Each row is a point on a landscape with many valleys, with its height.
From any point a ball rolls to the lowest of the 2 points nearest to it. It stops when none of these is lower. Distance is the straight distance between rows; heights are no part of it.
Miz: [139 129  27  95 144 157 127 114 128 166 136 111 132 160 139 126 178 103
 171  90  91 108]  (h 26.5)
kodok: [132 125 176  65  83 172  76 135 124 177  91 124 133  90 126 149 161 124
 124 130 119 149]  (h 15.7)
difir: [105 126 115  89 140 120 119 172 150  93 119 125 130 121 125 108 170 146
 132 107  96 188]  (h 62.1)
vot: [ 86  88 149 108 159 147  75 144  92 131 119 126 121 158 116 142 133 117
 109 133 169 109]  (h 37.3)
rokit: [138 117 118  85 161 175 102 123 112 143 129 124 112 148 115 110 164  96
 131  95 109 161]  (h 40.9)
Vedeb: [154  96  83 123 140 143 164  82 118 141 158 111 118  97 137 158 101 122
 126  87  86  90]  (h 59.1)
zozu: [111 134 125 116 105 152 111 109  90  86 146 152 108 107 143 146 122 127
 110 185 144  67]  (h 60.2)
Lem: [130 135 198 183 123  92  94 181 140 145 111 127 157 133  94 131 118 160
 134 156 204 108]  (h 54.1)
lefif: [145 138 150 166 152 104 153 112 128 108 170  99 160  98 137 126  91 143
 145 130 137  49]  (h 61.0)
dubo: [156 162  90 167 144 121 179 123 163 153 140 103  92 186 117 115  78 127
 168  58 111 203]  (h 24.6)
kozo: [128 183  99 146  82 147 168 138 177 117  79 151  78 167 115 100  90 132
 153 118  92 172]  (h 48.9)
deni: [132  64 142 164 141  84  83 140 124  96 160 108 157  85 122 182 160 132
  46 202 134  83]  (h 35.7)
zol: [151 130 107 156 143 164 186 102 174 116 129 165  77 123 133 129 134 118
 117  93 125 149]  (h 38.0)
pama: [164 138 122 136 104 152 167  74 122 115 131 179 118 133 163 120 150 119
 107 122 122 136]  (h 34.1)
tibu: [162 147 150 169  95 110 177  87 138 130 120 154 135 115 143 114 112 155
 118  88 115 131]  (h 30.8)
Lekor: [133 129  67 110 146 149 161 113 157  94 147 146  71 127 140 127 181 118
 139  60 119 135]  (h 41.4)
taba: [120 130  88 152 134 128 164 106 128  70 160 127  94 118 119 132  96 131
 146 117  89 160]  (h 37.4)
safus: [118 133  19  58 142 126 135 100 100 168 119 134 128 140 140 119 163 102
 169  82  83 172]  (h 23.1)
zepi: [112 138 137  87 155 148 139 143 125  75 140 132 119  83 120 111 124 114
 106 128 115 169]  (h 66.9)
Ziv: [ 98 140 149 112 118 109 157 178 113 146 101 141 103 157 161 123 131  99
 140  93 125 159]  (h 30.0)
Gabup: [158 131 131 136 139 117 177  99 166 155 132 111 155 131 148 107 127 130
 123  87 145 117]  (h 33.7)
Garob: [ 73 125 104 124 162 118 147 113 111  83 156 112 109 175 161 114 141  71
 143  89 109 113]  (h 32.5)
ruf: [153  83 147 197 167 102 131 118 129 107 174 124 144  76  96 169 122 124
  58 195 115  51]  (h 46.4)
Lak: [134 172  59 103 137 140 137 125  79 150 141 150  71 167 126 141 125  98
 213  82  62 164]  (h 31.4)
lefef: [113  80 122 139 155 136  96 131  80  96 145 119 103 110  99 143 121 114
  78 123 159 119]  (h 29.9)
rup: [157 126 132  76  74 160  76 145 112 200  75 137 117 157 110 150 143 142
 150 106 115 155]  (h 17.2)
Pav: [ 64 116 164 125  99 147  90 144 129 144  82 121 120 163 124 132 124 103
 115 132 184 130]  (h 39.8)
Sar: [139 104 163 101 143 150 101 131 100 172 105 141 127 146 121 144 108 138
 133 149 150 114]  (h 43.2)
pigag: [131 122 186 168 118 139 104 135 125 115 151 145 137  70 133 146 158 121
  63 175 183  92]  (h 34.8)
rogan: [142 128 107  74 101 119  99 130  76 174  89 166 122 180 129 147 175 146
 155  99 107 166]  (h 14.4)
tuzum: [126 113  53 119 148 132 127 115  58 100 193 103 142 123 168 130 158  86
 100 127  91 119]  (h 16.6)
debi: [141  81 101 117 110 106 125  92 109  89 142 144 125 148 161 159 189 119
 105 131  81 115]  (h 7.8)
Nuge: [122 122 143  91 130 127 156 120 140 174  92  87 158 133 135 100  97 103
 139 109 116 105]  (h 37.7)
vuk: [120 116 134 109  95 130  88 160 167 124  92 128 133 153 141 124 191 146
 127 110 124 152]  (h 59.3)
ber: [154 124 116 138 169  97 176 145 112 115 159 143 130 107 146 130 112 129
 119 109 147 178]  (h 16.4)
medar: [ 97 116 146  95 112 149  90 166 143 132  97 156 130 104 106 134 137 152
 118 179 153 167]  (h 20.1)
Godo: [186  80  67 141 149 128 154  43 117 112 160 117 131  88 125 153 134 126
  78 133  90 108]  (h 56.6)
pomu: [ 92 113 186 104 113 148  71 156 129 144 119 122 162  80 110 151 110 123
 117 212 161 137]  (h 37.2)
Raziv: [125 152 161 174 133 116 122 155 154 104 120 142 122 161 110  98 112 177
 140 133 190 112]  (h 49.9)
Gire: [120 129 144 141 162 146 123 158 119  96 163 103 125 174 155 115 127  93
 158 120  95  95]  (h 28.1)
daz: [128 121 206 110 107  85  86 114 156 188  88 116 184  95 102 144 117 181
 120 175 214 131]  (h 62.8)
Meku: [122 129  76 108 169 163 108 114 118 157 108 140  82 185  84  98 148  79
 162  66  82 181]  (h 37.9)
teda: [146 178 117  98  99 171 113 122 155 150 103 129 122 203 128  76 175 122
 164 110  79 164]  (h 54.2)
zad: [121 121 137 101 103 165 100 129 153 139 105 134 138 181 143 107 218 104
 146 118  81 130]  (h 56.7)
tegot: [132 123 104 146 155 125 153 163 131 131 146 117 124 195 141 144 106 101
 198 110  77 141]  (h 22.8)
neter: [107 157  71 103 142 166 147 159 120 136 128 146  68 149 126 134 124  95
 194 129  87 120]  (h 25.6)
siro: [126 175 164 141 151  83 130 176 117 103 145 106 163  99 124  84  81 161
 141 142 159 120]  (h 53.3)
natan: [164 103 175 128 155 110 147 125 143 161 145 125 182  98 131 148 121 147
 103 166 148 109]  (h 74.3)
kimuz: [179 126 118 144 155  94 197 121 151 126 156 137 105 127 150 164 102 148
 171  82  98 170]  (h 20.3)
Dete: [142 137 188 147 109 103 149 101 164 152 108 123 145  65 105 100  96 150
  98 116 126 110]  (h 25.9)
mer: [142 148 119 151 129 116 169 172 139 158 109 124 123 201 136  95 115 106
 146  79 144 189]  (h 26.9)
sena: [108 116 154 128 128  96 123 165 111 165 121 124 169  78 137 117 116 122
  78 150 206 141]  (h 42.0)
tuko: [149 115 210 130 114 116 129 107 156 150 101 160 161  87 111 153 129 174
 113 177 169  90]  (h 68.8)
fef: [131 148  79 143 148 145 147  85 127 118 123 149  55 180  97 119 136  87
 168  44  81 204]  (h 36.1)
nabe: [125  89 161 187 138 130  96 120 150 124 116 129 151 103  75 113 122 148
  84 145 159  95]  (h 11.3)
besu: [102 148 172 122 134 118 162 133 169 112  95 147 117 122 100 123 103 148
 150 170 123 104]  (h 80.7)
peri: [108 127 175 149 110 133 118 125 172  88 130 139 146 135 139 124 142 147
 140 193 143  74]  (h 74.1)
sul: [ 68 133 112  83 122 140 114 162 105 157  82 135  97 161 128 120 133  78
 138  97 142 136]  (h 34.0)
mazom: [107 141 105  99 137 114 134 118 107 101 129 122 118 149 138 122 104 153
 154 113 124 133]  (h 41.0)
Tukam: [168 109 115 178 129 108 158 100 127 111 169 105 131  58 148 138  98 137
 117 115  76  73]  (h 61.1)
retus: [124 112 186 129 128 148  71 151  92 159 116 120 143  86  97 150  87 152
 110 162 186 111]  (h 49.4)
Mive: [120 152 138 200 109 121 136 135 136 121 103 107 115 164 114  70  69 143
 142 102 149  93]  (h 46.1)
Dez: [129 148 190 149 106 125 132 124 173 200 100 134 166  74  96  80 105 136
  95 140 180 118]  (h 18.2)
Sofos: [138 134 151 168 150  83 123 112 126  82 181 122 160  74 127 148 121 151
  94 187 142  49]  (h 55.1)
fuf: [124 141  82 166 130 137 171  90 143  94 157 133  74 151 131 129  89  92
 174  93  60 212]  (h 34.7)
redib: [108 149 168  88  95 127 112 149 142 197  68  76 161 174 123  98 103 111
 131 134 149 146]  (h 41.9)
finut: [133 142 199 145 146 115 124 140 140 158 140 113 200 110 135  98 109 126
 126 194 146 129]  (h 79.5)
misar: [145  93 163 153 150 139 117 121 124  86 131 135 107  98  88 143 107 140
  95 118 132  90]  (h 22.0)
gavu: [ 79 139 138  95 104 158 116 109 131  84 106 133 127 133 144 120 144 126
 125 156 136  86]  (h 67.3)
seve: [127 151  56 124 148 155 165 104 124 129 170 131  59 121 142 151 109  77
 194  79  52 183]  (h 33.2)
tem: [135 121  62 150 156 166 158 154 103 125 156 129 104 153 135 144 104  86
 169 148  77 125]  (h 15.3)
fepe: [118 156 135 134 107  87 118 160  98 121 145 133 181  78 143 130 111 165
 121 149 185 134]  (h 48.4)
tuza: [142 116  99 130 166 112 146 152  75 114 179 124 126 129 171 156 135  97
 125 104 122 136]  (h 11.7)
Damek: [121 132 148 127 104 117 157 153  96 164  93 146 145 142 156 114  92 117
 109 129 174 151]  (h 34.5)
vis: [142 205  97 108  58 165 134 158 142 151  76 139 101 173 128  96 119 142
 149 134  91 168]  (h 51.6)
Domo: [110 119  40  88 152 113 148  83  65 120 159 116 128 133 162 134 149  70
 134  88  88 147]  (h 20.4)
mim: [116 161 116 146 107  96 154 111 141  92 108 117 122 170 116  89  68 165
 174 111 134 137]  (h 43.7)
rigu: [108 102 148  96 121 104  89  90 128  89 134 111 173 107 129 139 147 183
 108 190 158  98]  (h 35.6)
rupo: [121 113  96  80 113 109  98  99  88 116 117 168 111 167 151 161 190 122
 132 103 110 129]  (h 11.4)
kepod: [123 186 147 124 113  94 138 190 131 153 117 100 156 130 114 103  63 168
 161 164 148 124]  (h 57.6)
Dumep: [132  84 120 128 144 108  95 117 149  57 157 103 155  98 126 146 163 151
  79 167 117 111]  (h 22.9)
kupi: [161 111  96 128 143 173  97 124 115 139 148 124 150 118 124 115 139 149
 113 112 114 131]  (h 44.8)
Zem: [108 117 129 100 120 129  73 117  99  93 146 122 128  99 132 180 153 135
  93 225 164  72]  (h 49.8)
vofi: [129 167  80 102 118 147 151 140 182 108 101 140  79 156 117  97 153 142
 158  98 127 146]  (h 45.1)
ged: [164 106 137 151 105 165 108 127 102 142 164 154 147  92 150 169 182 113
  51 186 144 111]  (h 47.3)
Bol: [170  99 118 121 128 151 113  83 114 131 154 123 153  97 134 133 158 122
  49 152 121 100]  (h 51.2)
zalak: [180 140  87 169 123 107 193 139 169 165 138 116  95 151 125 170  66 154
 186  80 109 151]  (h 22.5)
Vir: [110 125 189 175  89 121  62 114 142 139 126 106 162  84 122 111 145 148
  93 150 198  82]  (h 22.6)
gepem: [100 157 203 164  93  68  95 166 172 193  96 121 164  79  75 135 111 173
 131 159 232 118]  (h 58.2)
gapim: [ 77 114 155 116 153  97 160 110 115  68 152 102 127 128 171 122 137 107
 108 129  99 100]  (h 36.5)
novu: [115  81 112 149 144 108 109 129 133  43 154 129 127 132 138 156 180 128
 115 124  90 123]  (h 13.1)
tusun: [129 143 152 121  91 140 102 151 159 156  87 133 140 111 104 106 111 167
 122 138 164 145]  (h 7.4)

Call two points neighbours if one is among the 2 nearest of the other. Go from one point of each pair to the other, from neighbour to neighbour, staying as low as possible. Name the highest point that can't be avoided.
nabe / tuza => Pav
debi / tusun => medar
kodok / debi => rup

Where does a ball stop that starts at each point below?
peri => debi
Meku => tem
difir => tibu
lefif => debi
tuko => tem
